Points on a hilly landscape, in no order, each with its height.
From any point a climber takes the steepest step (rise divided by distance) to one of its 2 nearest points. It stops when none of these is higher. Distance is the straight distance between rows; heights are no part of it.
J_603: [113  98  36 120  89  79  64  62 105 105  85  83 128  89 113  78 134 130
  71  85  98  40 107 133  65 112]  height 533
J_700: [134 131 150 111 118  74 127  51 148  89  82 101 114 130 101 108 112  83
  70  67  91 152 103  76 152  98]  height 566
J_200: [113  88 113  74 145  77  98  34 136 100  87 105 139 134 160  96  97  85
  54  43  84 137  87  77 137 125]  height 636
J_280: [ 89 113  87 124 106 107 100 166  44  96 132 117 109  75  55 115  77  71
 155 135 119  63 115  88  69  77]  height 463
J_645: [113  67  35  74 125  63 102  59  83 150 114  97 115 131 140  71 107  89
  99  57 106  78  89  99 119 150]  height 661
J_64: [ 62 100 129 106 101 132  61 171  74 139  86  79 138 101 124 151  55  91
 155 130  89 142 139 109  75  48]  height 657
J_795: [111 155 106 146 104  89 117 110  98 107  98 142 131  77  61  70  79 103
  88  78 108 106  82 107  73 117]  height 168
J_176: [ 46  74 188  51 129 154  47  88  76 114  88 101  94 102 170 144  48 140
 118 104  90 140  82 108 122  65]  height 450
J_763: [ 87 103 159 128 123 125  94  96 126  94  96 120 109  97  78 117  70 107
 123  98 126 126 104  96 116  83]  height 511
J_144: [183 129  72 104 137  96 116  87  54  84 110  96  77 113  82  67 144 101
  97  36  84  61  87 137 129 116]  height 394
J_732: [115 118  75 145  50  94 102 117  98 111  66 120  75  90  77  78  91 135
 102 104  94  99 118 147  72  90]  height 198
J_138: [ 78 141  84 130 104  79 114 161  30 112 114 121 113  64  70  96  97  61
 114 110  87  75 107  87  56 104]  height 421
J_760: [ 93  97 131  54 107 121  77  64  86 106 124  62 130 127 151 129  89 106
 126 115 106  96  50  65 124  89]  height 69
J_552: [ 56  36 139  67  88 136  63 114 126  70 133  63 101 104 132 114  75 132
 124 160 131  86  83  88  90  90]  height 423
J_125: [115 125  87 128 140  75 116  90  84 107  58 117  68 131  69 110  92  98
  66  75  86  70 154 126  85 101]  height 375
J_504: [ 95  90 136  24 152  99 123  67  83  97  97 131  83 135 150 111 110 125
 115  83 113  72  57  83 144 139]  height 620
J_105: [182 102  67 107 132 101 129  92  87  84 124 112  98 107  62  31 110  95
 102  55 107  79  66 134 135 159]  height 414
J_899: [137 101  59 148  75  76 108  90 128  57  79  70  72 137  58  84  71  92
  73 127  91  84 141 124  89 135]  height 66
J_525: [ 40  97  76 100  70  78 101 146  56 170  85 104  97  81 106 109  83 139
 125 125 107  74 124 118  61  77]  height 261
J_882: [111  69 126  64 114 119 122 100 147  22 144  77  77 121  91 100 121 117
 103 131 134  58  82  83 116 101]  height 81
J_269: [112  73 112  92  83  94 129  97 165  21 107  83  61 108  64 100 124 103
  75 135 115  84 104  76 120 113]  height 77
J_687: [ 66 116 138 115  99  53 116  70 129 116  49 129  96  84 110 106 101 102
  14  54  73 168 134 103  88 116]  height 584
J_815: [109  75  54 129  68  84  85  74 120 118 110  70 152 133  81  58  57  90
 101 127 120 103 101 105 101 127]  height 70
J_359: [137 105  65 131 119 109 102 115 105  78 107 118 103  93  42  70 101 106
  77 100 123  53 102 123  75 122]  height 452
J_557: [ 53 119 167  91  51 121  66 122  92 105 105  66 148  78 131 123  86  92
 117 126  61 173  99  94  87  57]  height 563
J_380: [121 111  75 111 108 123  79  79  93 131  94 110  84  79 120  76 151 100
  80  47  85  96  72 123  88  94]  height 352
J_572: [156 107  83 108  99  76 122  65 133  48  93  97 108 116  96  59 134  84
  62  73  76 105  84  99 114 151]  height 543
J_937: [115 119  47 122 117  78  85  85  53 173  91 126 117  85 130  97  94 107
  87  36 104  92  99 119  92  93]  height 324
J_964: [ 92  59 146  85 105 145  86 152 128  84 109  84  42 101 129 153  89 137
 132 115 112 105 108 108  95  33]  height 311
J_148: [112  63  66 120 119 115  93 148  94 120 125  94  79 113  48 100  67  64
 128 131 115  90 128 108  91  79]  height 665
J_827: [ 61 119  96  96 111  94 112 133  56  91  96 131  92  60  88  98 108  90
 112 113  99  70  92  86  74 131]  height 389
J_472: [152 100  77 128 100 120 108 135 121  56 101  75  54 122  77 118 120  84
  95 118  89 100 124 108  73  46]  height 683
J_691: [ 64  58 134  91 130 144  54  93 125  87 139  90 138 102 112  99  75 107
 131 132 140  91  67  92 113 103]  height 444
J_562: [ 95 122 129  80  97  71 137  96  56 106 102 109  86 110 117  85 106 100
 134  92  91  87  63  80 113 128]  height 706
J_894: [150  97  16 109  80 103 112 127  50 101 121  67  51 109  81  96 118 102
 128 106 106  50 128 123  83  80]  height 100
J_407: [ 77  56 125 109  97 155  50 145  87 150 125  82 114  98 119 132  54  99
 161 118 101 148 122 127  90  41]  height 731
J_136: [ 69  84 107  92  58  66 118  83 107  90  64  92  52  94 110  64 119 108
  66  97  73 119  87  99  96 137]  height 609
J_607: [168 127  52 126 134  91  93  87  80  74  98 107  83  92  83  74 147 118
  81  60  89  34 103 147  79 104]  height 374
J_679: [133  72  74  90 127 118 110  85 138  59 114  83  68 126  88  79 147 106
  71  99 103  54  96 117 110 120]  height 583
J_542: [131 104  87 100 109 112 108 101 118  48  82  95  37 102  93 107 155 110
  62 101 103  64 113 107  78  68]  height 624
J_756: [132 105  21 117 115  90 100 100  83 116 134 122 138  88  53  55 105  94
 108  93 141  46  95 116 101 137]  height 409
J_377: [183 130  70 129 107 105 111  91  98  91 113  77  84 136  81 107  97 122
 124  83 120  60 127 125 118  59]  height 407
J_773: [112 132 120  83 132  98 116  68 129  46  86 137 135  90 108  98 146 135
  49  62 115  61  68  90 115 111]  height 313
J_653: [109  69  49 113 102 129  74 122  87 105 123  82  93  74  78  74 121  68
 103 116  97  85  84 108  66 102]  height 552
J_859: [ 41 117 191  76 103 124  90 132 102  67  79 117  87  78 132 187 117 100
 115 120  81 128 126  76 119  46]  height 469
J_426: [ 67 138 139  57 119 129  89 116  71  85  80 116  85  98 154 179  89 145
  99 113 104  75  69  85  87  31]  height 424
J_518: [124  91 115  87 102 137  93  95  83 104 142  73 119 128 126 123  85  87
 169 112 131  93  66  62 131  70]  height 76
J_526: [ 91 102 112 127 110 123 102 133 124  79  79  91  80 105  85 133 102  61
  97 126  82 130 138  98  69  54]  height 763
J_66: [ 63  71 121  85 132 137  82 118  83 130 105  99  68 122 126 131  75  88
 131 107 106 102 107 102  99  76]  height 406
J_531: [114 114  45 102  92  78  92  77  52 174 122 122 143  88  94  81  79 108
 122  62 130 101 102 108 116 102]  height 294
J_236: [ 78  27  88  93  83 113  93 119  83 126 123  83  46 106  80  67  85  97
 146 125 118 103 101 105  95 124]  height 78
J_825: [107 102  22  80  59  81  72  66  68 145  99  74 128 101 147  82 124 118
  89  76  94  66  88 113  88 102]  height 600
J_906: [145 138  83 111 103  85 142  96 117  28 119 100 122  82  46  73 126  40
  56 110  70  96  74  74  97 156]  height 607
J_879: [105 104 117  76  77  69 125  70 159  38  97 109 122  72  89  81 172  96
  35 102  85 105  98  63 133 129]  height 489
J_188: [118 114  29 109 103  58 123 102  49 149 145 131 117  98  37 114  63  78
 142 112 139  57 145  86 119 101]  height 336
J_183: [ 46  72 116 103 122 109  83 112  94 157  78  91 104 110 103 116  60  64
  92  96  79 167 142 125  84  95]  height 550
J_48: [ 96  87  75 126 102  89 101  78 135 107 102  91 123 116  66  62  59  61
  75 114  87 128 108  96  91 159]  height 64
J_885: [ 98  57 124  63 133 125  97  73 135  85 119 114 128 116 122  80 123  95
  92  92 116 106  55  88 134 139]  height 728
J_146: [122 100  29 134  63  69 111 113 100 114  84  70  71 123  62  72  67  73
  91 122  71 113 134 107  87 124]  height 59
J_799: [ 64  87  97 124  99 119  94 144  76 179  59 110 100  97 103 109  69  87
 115  85  82 156 140 159  70  78]  height 509
J_676: [ 62 115 149 101  82 108  95 116 117  54 110  97 134  69  99 127  99  92
 114 136 104  85  90  67  79  77]  height 109
J_438: [142 121 106  90 103 105 107  91  75 100 135  88 138 125 103  93  96 106
 152  92 130  75  43  70 124  96]  height 83
J_931: [101  57  75  85 130 139  66  90  94 123 133 104 129 114 116  92  79 119
 133 108 164  66  73 114 107  93]  height 412
J_2: [ 82  50  70  76  94 101  93  70  89 125 114  56 114 141 131  93  89  77
 118 113 110  89  89  82 101 125]  height 608
J_544: [126 112 137 105 128 122 109 100 153  45 119 134  96  54  36 117 152  55
  47 101  86 140 102  76 126 103]  height 430
J_893: [ 36  74  96  79 101 104  75 157  60 143 125  97 109  91 108 141  60 112
 181 150 122  86 138  91  91  71]  height 396
J_797: [144 120  59 136  92  55  84  58  94 117  76 117  96  92 127  62 120 133
  66  22  63 113 109 127  92 145]  height 237
J_345: [ 84  73  74 121 111 117  94 132  81 150  95  89  80 121  74 113  65  37
 117 119  80 144 149 114  85 101]  height 594
J_92: [107  67  40  60  49  95  70  72  78 143 128  67 115 105 123  62 115 117
 136 103 106  86  59 108 104 107]  height 682
J_605: [ 82 104 114 104  88 117 104 148  63 123  77 111  42  69 104  93 125  76
 125  96  76 125 100 119  64  80]  height 359
J_967: [ 93 121 112 104 111 120  98 118 101  59 139 109 135  87  93  91 118  89
 120 129 120  51  67  69  89  97]  height 101
J_22: [144 121  77 123 132 110 120 148  50  89 128 124  91  73  15  72  82  51
 108 115 101  77 109 109  90 138]  height 534
J_132: [133 103 121 124 134 103  99  81 116 101 114 104 113 137  68 104  62  88
 120 102 137  97  97  95 124 100]  height 474
J_204: [ 66  55 156  68  76 137  75  67 144  82 115  87 115  92 122  74 109 133
 100 112 104 144  55  93 132 104]  height 475
J_166: [121 122  39 152 120 101  95 130  63 173  89 136 109  79  68 105  80  64
 100  59  76 124 150 130  86  95]  height 433
J_863: [ 83 148 108 121  64  64 115 116  63 147  70  84 134 110 116 117  66  99
 133 102  82 129 118 100  86  76]  height 246
J_464: [142 167  96 155  57  54 139 111  84  79  53 101  80  98  72  87  96 111
  96  85  59 108 114 107  92 113]  height 135
J_417: [ 86  81 102  91  80 130  87 112 108  91 116  79  96 103 122 109  89 135
 121 131 136  63  83  90  82  66]  height 400
J_336: [ 64 111 157 112  95 126  91 150 105 105  76 106 113  95 105 147  66 117
 141 133 111 127 132 108  83  38]  height 597
J_13: [143 103 125  98 127  81 158  73 150  41 103 107 109 138  37  81  87  91
  75 101 112  94  87  79 149 160]  height 508
J_674: [ 54  80 135 117  89  90 128 118 113 100  67 109  38  84  49  91  85  64
  78 126  71 150 133 105  86 140]  height 67
J_987: [140  99  28 106 133  93  89  87  59 149 100 105  87 121 114  99 126  93
 100  53 113  54 131 128 106  98]  height 350
J_88: [ 38  56 121  95  84  96 111 120  94 128  83  85  45 107  89  86  78  73
 113 118  92 123 124 117  83 131]  height 72
J_946: [111  88  58 125 117 144  95 157  79  97 128 118  77  63  40  75  97  44
 111 127 100  80  99 124  66 106]  height 587
J_394: [140  61  52  84 110 107 114 128  65 101 136  83  32 110  83  73 120 132
 134 109 140  18 104 135  96  98]  height 91
J_719: [ 51  73  79  80 127 121  73 132  58 153 108 115  83 103 118 149  78 103
 135 130 136  60 130 111  78  63]  height 383
J_696: [ 66  97 137  54 100  69 129  54 135  71  80 110 121 105 131  84 117 129
  58 103 102  86  79  80 117 142]  height 544
J_385: [ 76 114 133  50  94 126  59  66  80 134  80  75  94 109 176 139  94 135
  83 100  72 135  57  98 105  53]  height 434
J_627: [115  78 101  70  82 111 103  55 135  74 103  62  67 131 139 107 141 115
  84  96  86 103  81  98 122  89]  height 688
J_149: [111  88  76 116  64  85 108  92 148  41  81  60  71 120  63  91 119 102
  65 145  95  78 135  97  68 105]  height 71
J_193: [131  56  49  84 109 106  88  45 134  92  95  80  74 139 130  74 141 135
  82  84 112  60  94 136 115 128]  height 555
J_547: [125  49  84  78  92 116  84  69 123 103 103  80  63 140 136  91 107 173
 108 103 132  70  75 122 116  87]  height 526
J_474: [ 72  95 109  89  94  90  68  93  41 178 138 124 151  76 118 100  51  94
 164  92 123 124  93  82 134 112]  height 335
J_461: [106  86 120 114  96 105 108  79 175  51  82 120 105  94  61  82 116 114
  45 109 114 125  95 116 127 113]  height 321
J_707: [ 46 110 117  74 108  99  69  67 107 120  78 104 125  79 148 110 109 103
  35  68  71 118  87 105  83  90]  height 486
J_792: [103 110 108 130  97  91 115 129  82  98 114  98 116 100  48  86  50  43
 129 137  81 123 111  78  93 135]  height 380
J_58: [ 77 113  95  72  81  79 111 112  34 157 109 114  95 100 121  99  80 116
 149  88 118  67  91  80 108 113]  height 632
J_78: [105  96 135  69 151  96 106  71 112 106 107 109 143  97 142  92 107  93
  90  55  92 119  56  77 123 139]  height 680
J_539: [105 129 143 121 119  94 114 106 131  67  99 121 108  61  65 125 143  33
  49  89  67 172 129  52 127  72]  height 410
J_442: [ 73  88 133  59  89 102 106  60 156  54  78 124 104  84 121 119 129 161
  40 107 121  90  79  86 124 107]  height 519
J_998: [ 59 121 132  91  76  75 117 140  42 141  87  90 126 101 122 129  69  75
 170 127  90 115 125  81  93  89]  height 264
J_762: [ 61  86 163  57 145 159  58 121  70 107 109 111  67 100 155 163  71 116
 156 112 103 111  87  81 118  58]  height 431
J_821: [ 63 109 116  73  62  45 136  46 133  77  65  95  79 104 124  92 144 118
  37  90  79 120 116  85 120 138]  height 575
J_608: [159 130  72  95 116 118  83  94  92  61 121  79  90 102 111  95 148 131
  90  74 110  28  78 128 105  71]  height 351
J_208: [112 112  76 149 103 102  96 108  92 175  69 118  95  89  96  86  77  73
  91  57  68 166 129 129  88  99]  height 466
J_369: [ 22  70 148  98 108 131  49 145  70 114 112 126 119  54 111 107  70 101
 142 120 114  99 100 115  77  96]  height 458
J_117: [ 53  98 139  94  74  97  88 109  80 114 109  99 130  66 119  69  90  85
 132 106  96 129  77  90  94 121]  height 435
J_197: [ 67  99 110  52 114 118  76  54 113 115  70 103  79 103 160 127 117 149
  51  82  87  95  84 107  97  74]  height 460
J_768: [ 57  87 104  69  95 122  48  87  58 172 120 107 149  89 148 121  51 134
 147 111 124  99  80 100 113  67]  height 372
J_403: [ 82  62 119  22 104 114 105  71 166  45 108 117 117  72 117 126 171 128
  43 116 115  94  74  58 149 105]  height 494
J_801: [ 69 118 161  74  94 142  83 142  99  61  83 114  73  63 139 166 121 136
 103 122  89  98  87  88  91  39]  height 448
J_743: [ 86 138 133 107  68  72 122  83 127  66  82  96 122 101 102 108 113  90
  76 114  95 105 101  74  90  88]  height 119
J_23: [136 155  83 155 106  40 130 108  72 110  87 145 128  75  69  75  67  86
  79  64  83 117  95  91  81 147]  height 156
J_71: [178 121  98 119 147 100 135  97  72 101 136 116 137 108  69  68  88  77
 115  53 116  97  73  97 121 117]  height 442
J_160: [104 146 126  96  74  96 113  96 146  46  66 102  76  79 102 163 164 133
  42 100  88 122 132  74 119  29]  height 86
J_152: [ 62 113 125  68  84 112  58  85  70 146 101 100 139  88 171 118  78 121
 101  87  86 117  57  86 102  78]  height 408
J_921: [158 131  74 150 103  65 117  72 105 115  88 100 121 135  80  87  58  78
  79  70  80 141 114  96 112 124]  height 560
J_191: [ 96 132 123 126  98  82 135 112 126  89  60 104  80 107  75 122  97  57
  55 106  59 150 139  86  86  91]  height 687
J_659: [144 115  99 118 135  67 137  48 120  96 100  92 112 144 120  90  84  61
  64  53  87 134 102  71 128 131]  height 598
J_107: [133 107  47 138 120  95  78  70 122  71  90 102 131  92  77  77 115  93
  51  94 100  51 106 121  61 127]  height 488
J_53: [110  38  68  97 103 121 101 125 106  82 117  76  19 105  85  63 133 115
 119 114 117  68 100 115  82 126]  height 84
J_27: [ 97  63  64  89  74  73  88  53 123 111  96  47 131 139 123  66 112  78
  83  94  79 114  96  94 103 148]  height 581
J_87: [104 105 114 122  66  88 108  73 141 111  69  81  94 141  89 108  56 120
 102 102 110 136 124 129 106  79]  height 595
J_80: [145  74  28  98 108  68 103  48 106 138 110  63 113 143 115  63 106  63
  95  72  66 101 104  94 112 163]  height 616
J_157: [144 134 146 109 123  92 136  71 151  37 109 121 122 108  71 102 126  83
  66  90 105 119  83  63 154 110]  height 535
J_55: [115 135  89 103 138  90  99  69 105 103  82 136 146  93 123 101 109 129
  64  61 112  57  84 103  91 107]  height 332
J_478: [121 114  94 112  98  70 117  80 141  62  83 117  87  76  90  81 154  78
  16  77  69 111 106  71 107 132]  height 515
J_84: [115  98 118 105 152 118 115  73 154  50  85 120  79 109  63 121 127  87
  37  93 110 106 133 102 121  89]  height 304
J_744: [ 88  98  84 100 117  88  96 131  49 105 148 104 124  98  54 128  57  53
 165 141 132  65 129  68 104 108]  height 510
J_216: [ 68  62 144  52 115 159  44  75 108 109 120  91 107 100 155 119  62 155
 127 116 118 121  46 105 131  84]  height 473
J_126: [ 73  65 123  91  83 137  80 138 122  88 105  86  30  83 129 121 135 129
  97 111  94 115  92 109  73  37]  height 325
J_959: [123  60  75  45 128 127  96  65 108  84 115 107 122 121 117  63 127 117
 101  80 114  68  43 115 122 134]  height 788
J_331: [ 73  82  96  80 107  80  99  97  55 116 145  81 124 110 100 104  78  56
 146 128 103  87  99  57 109 120]  height 559
J_452: [124  62  98  20 122 126 104  50 141  54 110  80  97 141 144  99 148 128
  80  87 102  70  46 103 137 116]  height 730
J_103: [144 104  58 123  95 121  80 107 103 119 108  80  92 135 101 114  76 149
 134 105 144  71 111 125  98  28]  height 370
J_490: [ 82 124 166 137 112 127  82 118 113  94  75 117 134  94  75 137  77  87
 118 106  94 165 120 103  99  56]  height 548
J_220: [ 90  70 146  39 127 128 103  87 121  38 130  93 101 116 141 141 113 116
 124 130 130  64  59  69 137 106]  height 87
J_469: [ 83  91  41  96  78  75  84 106  80 144  88  94  82  93 107  93 102 140
 109 108 125  55 122 117  65  88]  height 240
J_398: [ 71 126 154  83 124  95 129 111  89  53  94 154  94  61  96 102 123 103
  99  96 116  61  74  87 100 118]  height 365
J_356: [ 83 102  88 129 114  85  97  68 128 121  64 127 107 115  95  98  88  96
  44  72  98 113 120 125  90 130]  height 527
J_77: [ 90  67 105 105  95 132  90 174  65 102 127  88  59  74  90 100 102  92
 174 130 101  97  99 104  76  80]  height 399
J_85: [ 97 101  88  83  93 128  70 100 106 100 102  84  98 102 122  90 131 121
  94  99 111  83  77 114  84  72]  height 377
J_716: [134 101  68 102  96 101 113  88 106  64 138  74 135 120  80  82 103  88
 121 122 124  51  62  81  93 115]  height 92
J_848: [ 92 124 142  75 125 134  84  87  98  53 117 124 128  93 126 130 112 118
 105 109 123  63  60  65 113  74]  height 93
J_866: [ 86  99  65 139 119  82  94  83 100 149  75 110 133 120  69 100  53 108
  81  95 124  85 154 125  82 114]  height 586
J_179: [ 39 119 162  78  73 106  85  98 142  77  92  93 142  73 108 149 105 103
  61 134  99 132 110  72  94  64]  height 102
J_527: [ 70  63 129  84 111  91 117  85 148  56  98 104 104 123  68  76  86 111
 101 124 135  85  90  86 114 154]  height 465
J_612: [110  85 110 127  90 130  92  98 147  76  96 104  67  97  51  69  84  99
  87 121 107 129 112 116 104 117]  height 337
J_471: [ 73 106 140 130 110  97  97 134  80 106 107 133 117  65  80  98  72  49
 137 109  78 130 102  90  95 113]  height 404
J_992: [108  76  65  45 135 103 104  53  86 136 106 125 109 126 145  66 117 137
 104  59 116  51  51 114 124 147]  height 724
J_616: [103 144  92 120 140  93  93  83 108  84  82 124 115  87  98 119 126  91
  42  68  90  75 102 110  77  82]  height 353
J_374: [ 46 106 133  95 105 113  70  98 107 106  88 134 111  69 121 119  78 141
  94 109 122  93  84 105  78  89]  height 502
J_33: [ 50  80 150  82  98 105  91  78 130  95  86 104  91  78 119 107 118  99
  48  82  82 139 102  93 103 105]  height 516
J_68: [ 96  94  86  97  43  99  97 109  80 132 124  57 110 119 113  89  80  93
 156 133 103 108  71  78 100  75]  height 413
J_522: [113 132 107  90  62  77 133 115  90  69  79  75  46 118 104 110 120 112
 126 113  79  88 105  93  95  74]  height 118
J_376: [108  68 104  78  92 134  75  74 148  89  90  55  54 131 143 126 128 135
  75 101  95 123 104 116 105  42]  height 649
J_997: [102 127 111 127  37 103 103 145 112  76 102  58 103  86  88 105  93 107
 133 137  96  92 104 101  61  61]  height 487
J_720: [141 123  31 107  94  65 126 111  55 111 128 103 100  96  41  74  96  92
 115 103 123  31 123 120 104 116]  height 373
J_7: [ 44  93 139 108 105  86  92  84 125 135  54 111  83 102  99 101  86 110
  51  76  95 146 126 129  80 121]  height 547
J_847: [183 145  68 134 122  91 137 129  62  72 121 111  69  96  32  87  88  31
  73  92  67 105 107 100  94 140]  height 498
J_159: [ 74  86 100  60  89 126  76 152  62 144 113  75  80 101 163 159  59 151
 161 127 105  90 111 111  79  23]  height 312
J_82: [102 139 125 100 116  99 102  82 117  62  84 122 103  73 101 122 156  93
  42  63  76 123  90  80  97  66]  height 371
J_754: [ 34  84 128  87  99 112  62 103 101 101 118 104 138  52 140  88 114 122
  96 110 104  89  58  99  82 117]  height 467
J_282: [132 100  19 116 100  38 113  74  62 166 130 135 149 102  97  57  77  98
 115  51 125 101 103  97 126 158]  height 267
J_411: [143 128 101  89 122  58 143  93 138  30 116 128 155  74  92  61 141  62
  38  74  68 110  70  63 118 172]  height 654
J_6: [111  84  60  85  86 127  75 124  80 145 115  82  83 119 141 148  63 160
 135 118 143  72 109 114  88  18]  height 338
J_873: [ 58 103 149  47 130  93 112  90  58 130  94 108  75 108 159 108  93 100
 124  82  96 106  59  78 122 125]  height 655
J_267: [116  53  26  87  78 124  71 106  94 110 127  72  91  91 118  47 129 111
 123 100 118  62  72 123  89 108]  height 612
J_178: [160 122  74 141 142 105 113 103  83  90 132 114 117 105  49  76  80  26
  87  78  85 115  86 100 114 131]  height 471
J_810: [ 90 101  94  93  78  54 137  82  73 125  82  97  59 110 114  57 106  82
 105  71  81 112  85 105  98 155]  height 650
J_729: [100  82  11 111  65  72  97 112  75 172 112  80  92 105  81  85  78  62
 112 108  82 112 129 118  82 114]  height 51
J_857: [100 144 126 153  88 107 110 125 109  99  55 138 103  67  68  88  92 114
  90  89  91 132  96 135  82  84]  height 182
J_228: [ 71  97  92 122  96  92  93  88 115 134  77  65 132 135  93 118  48 106
 109 122 121  90 121 102  79  77]  height 677
J_600: [130 122  65 121  47  80 103 105  93 113  98  45 100 128  96  94  87  84
 130 133  94  92 109  87  85  69]  height 446
J_765: [ 84  61 127  61  82 135  76  68 132 109 105  77 101 116 137  89  85 166
 108 113 123  98  48 104 126  94]  height 497
J_907: [ 72 129 136  88  51  92  93  85 141  77  68  94 117  64  94 139 147 119
  24 107  75 146 127  72 104  60]  height 94
J_364: [ 59 128 127  92  86 101  87 126  98 111  70  98  97  97 119 146  89 136
  89 117 109 102 120 112  69  53]  height 546
J_813: [ 59  82 137  62  73 124  83 139  75  96 101  58  81 106 170 160  79 129
 147 137  85 104  91  87  91  45]  height 295
J_689: [ 95  99 113 114  91  97 127 124 120  76  86 122  54  58  52  86 108  39
  67 113  45 153 113  90 101 150]  height 62
J_355: [123  99 107 142  78 124 118 133 106  81 105 106  63  96  23  76  47  65
 117 148  93 128 106 104 104 136]  height 358
J_971: [111  70  96  57  96  96 105  64 181  37  97  82 108 108 108 101 173 111
  40 109  97  80  97  87 125 117]  height 472
J_854: [134 118  70 124  80  85 131 137  66 109  89  83  41 129  83 114  99 101
 125 108  91  76 138 120  82  77]  height 110
J_61: [ 42 109 152  78  73 120  63 159  68 118  82  65 148  80 156 153  85  98
 139 124  56 139 134 102  72  46]  height 605
J_709: [106  86  60  92  96 108 102 105  63 183 104 114  74 112  99 108  63 117
 146  80 131 106 129 125 108  72]  height 348
J_947: [114 146 115 118  54  59 139 103 110  42  73  86  85  99  82  88 125 103
  77 102  75  84 102  90 101 104]  height 126
J_588: [ 73 134 149  92 116 101  95 105 104  70 104 109 118  75 109 142 139  57
  67  88  72 138 104  53  92  69]  height 390
J_996: [105  65  71 127  77 100 100 102 105 151  97 104  66 133  76  83  60 139
 129 104 143 108 140 125 113  87]  height 319
J_133: [ 69  55 166  49  93 122  91  71 164  68 117 109 116  70 111 102 144 115
  56 101 102 147  84  66 161 107]  height 470
J_387: [ 86 141 170  69  90  89 125  69 133  66  71 118  73  93 121 165 143 129
  60  95  91 135 107  58 143  54]  height 80
J_477: [112 135  54 149 116  70 120 114  73 123  64 127 109 114  71 110  66  59
  82  83  78 101 140 109  67 101]  height 401
J_953: [ 59  80  71 104  72  68 116 168  57 167  92 112  81  92  84 105  58  90
 147 135 113  98 153 127  80 101]  height 283
J_811: [ 94  94 173  78 120 119  99  88 158  44 131 128 104  64  78 110 150  86
  73 103 114 132  89  55 143  99]  height 451
J_830: [ 96  81  86 109  67 126 107 162  97 101  81  86  33  83 117 102 128 108
 124 112  80 110 115 131  55  55]  height 341
J_749: [133 110  50 137 111  24 113  61  84 142  91 126 122 113 113  57  83 110
  70  33  88 110 114 109 113 167]  height 249
J_432: [104 104  37 125 100  69 132 139  53 156 100 130  90 114  41 110  49  79
 140 133 110  91 162 116  95 109]  height 307
J_855: [113  80  35  83  96  72 108  83  75 120 103 106  88 109 105  63 114 136
 108  89 130  31 100 124 100 129]  height 221
J_187: [ 82 104  80  85 129 100  86  91  65 152 112 103 108  88 126  83 111  78
 109  67 104  96  80 109  86 111]  height 331
J_683: [ 61  81 134 103 118 135  55 170  49 109 123 108 104  67 110 128  74  81
 187 118 109  98 115 106  91  70]  height 428
J_803: [ 82 140 102 137 114  41 136 103  99  88  53 134 102  87  88 110 102  65
  27  66  57 143 137  87  70 117]  height 631
J_259: [121 121 102 152 104  90 107  92 119 123  63  91 128 134  69 109  50  92
  89  92  84 153 133 113  96  89]  height 545
J_416: [114  70  42  99 130 107  95  87  78 148 121 102  97 130  99 110  85  99
 123  93 144  66 114 118 110  84]  height 378
J_590: [ 61  72 132  83  75 125  94 151  58 127 110  89  62  82 113  84 110  86
 162 109  80 133  98 101 104  85]  height 379
J_984: [ 85 112 138 105  32 123  93 132 108  90  94  67 115  75 114 107 119 103
 124 133  77 150  88  94  79  54]  height 528
J_975: [137  80  49 125  69 104 102 111 112  93 127  78 108 112  64  70  79 103
 135 128 139  72 100 106  88 111]  height 82
J_973: [154 129  95 137  75  95  93  58 115  85  77 111  96 101 117  85 133 151
  78  46  80 106  98 125 111  99]  height 226
J_404: [154 120  68 120 130  67 128  92 117  77 125 121 159  79  83  33 105  67
  64  70  75 102  61  84 102 176]  height 716
J_712: [147 127  88 151  59 100  89  98 110  59  74  97  86  81  82  78 132 151
  84  90  92  80  99 139  75  86]  height 213
J_771: [100 121 111  94 111  92 121 112  99  71 108 134 106  74  86  70 130 147
  97  96 130  30  64 118 100 122]  height 344
J_124: [154 135 119 109 128 118 108  69 108  75  95  93 110 140 103 117  86 114
 107  89 120  77  87  97 118  52]  height 441
J_451: [ 84  89 141 102  92  95 121  84 138  75 101 112 102  66  74  73 117  62
  80 105  69 174  89  79 113 140]  height 57
J_664: [ 70 111 128  91  36  94 104 152  62 117  94  65  98  95 138 128  86 102
 171 141  89  98 120  91  87  59]  height 279
J_932: [ 89  82 137  94 125  81 141  68 146  52 112 114 128 115  71  90  87  68
  67 106 107 106 101  81 128 162]  height 485
J_642: [ 44  99 182  75 100 114  82 108  99 106  80 105  79  80 130 142 107  99
  93  99  74 151 106  87 117  72]  height 490
J_692: [ 86  76 132  94  99 115  89  88 128  63 133  85 123  84  90  76 118  62
 119 124  86 135  70  60 125 135]  height 52
J_611: [153 166  56 163  68  44 116  95  67  90  75 118 118  78  81  70  95 111
  83  67  61  95 114 115  82 140]  height 144
J_502: [172 137  65 111 109  70 124  75  91  44 107  79 106 109  76  69 123  51
  68  73  63  72 100  92  97 144]  height 572

For each start below, name the point where the climber stops.
J_664 -> J_407
J_469 -> J_92
J_126 -> J_407
J_461 -> J_407

Call two points neighbours if one is among the 2 nearest of the other. Go from one point of each pair to the other, from neighbour to neighbour, staying as high as possible. Name the lowest point that can't be avoided.
J_404, J_659 -> J_971
J_2, J_691 -> J_608
J_659, J_2 -> J_27
J_228, J_92 -> J_125
J_526, J_2 -> J_356
J_92, J_946 -> J_653
J_228, J_959 -> J_259
J_407, J_33 -> J_426
J_562, J_959 -> J_504
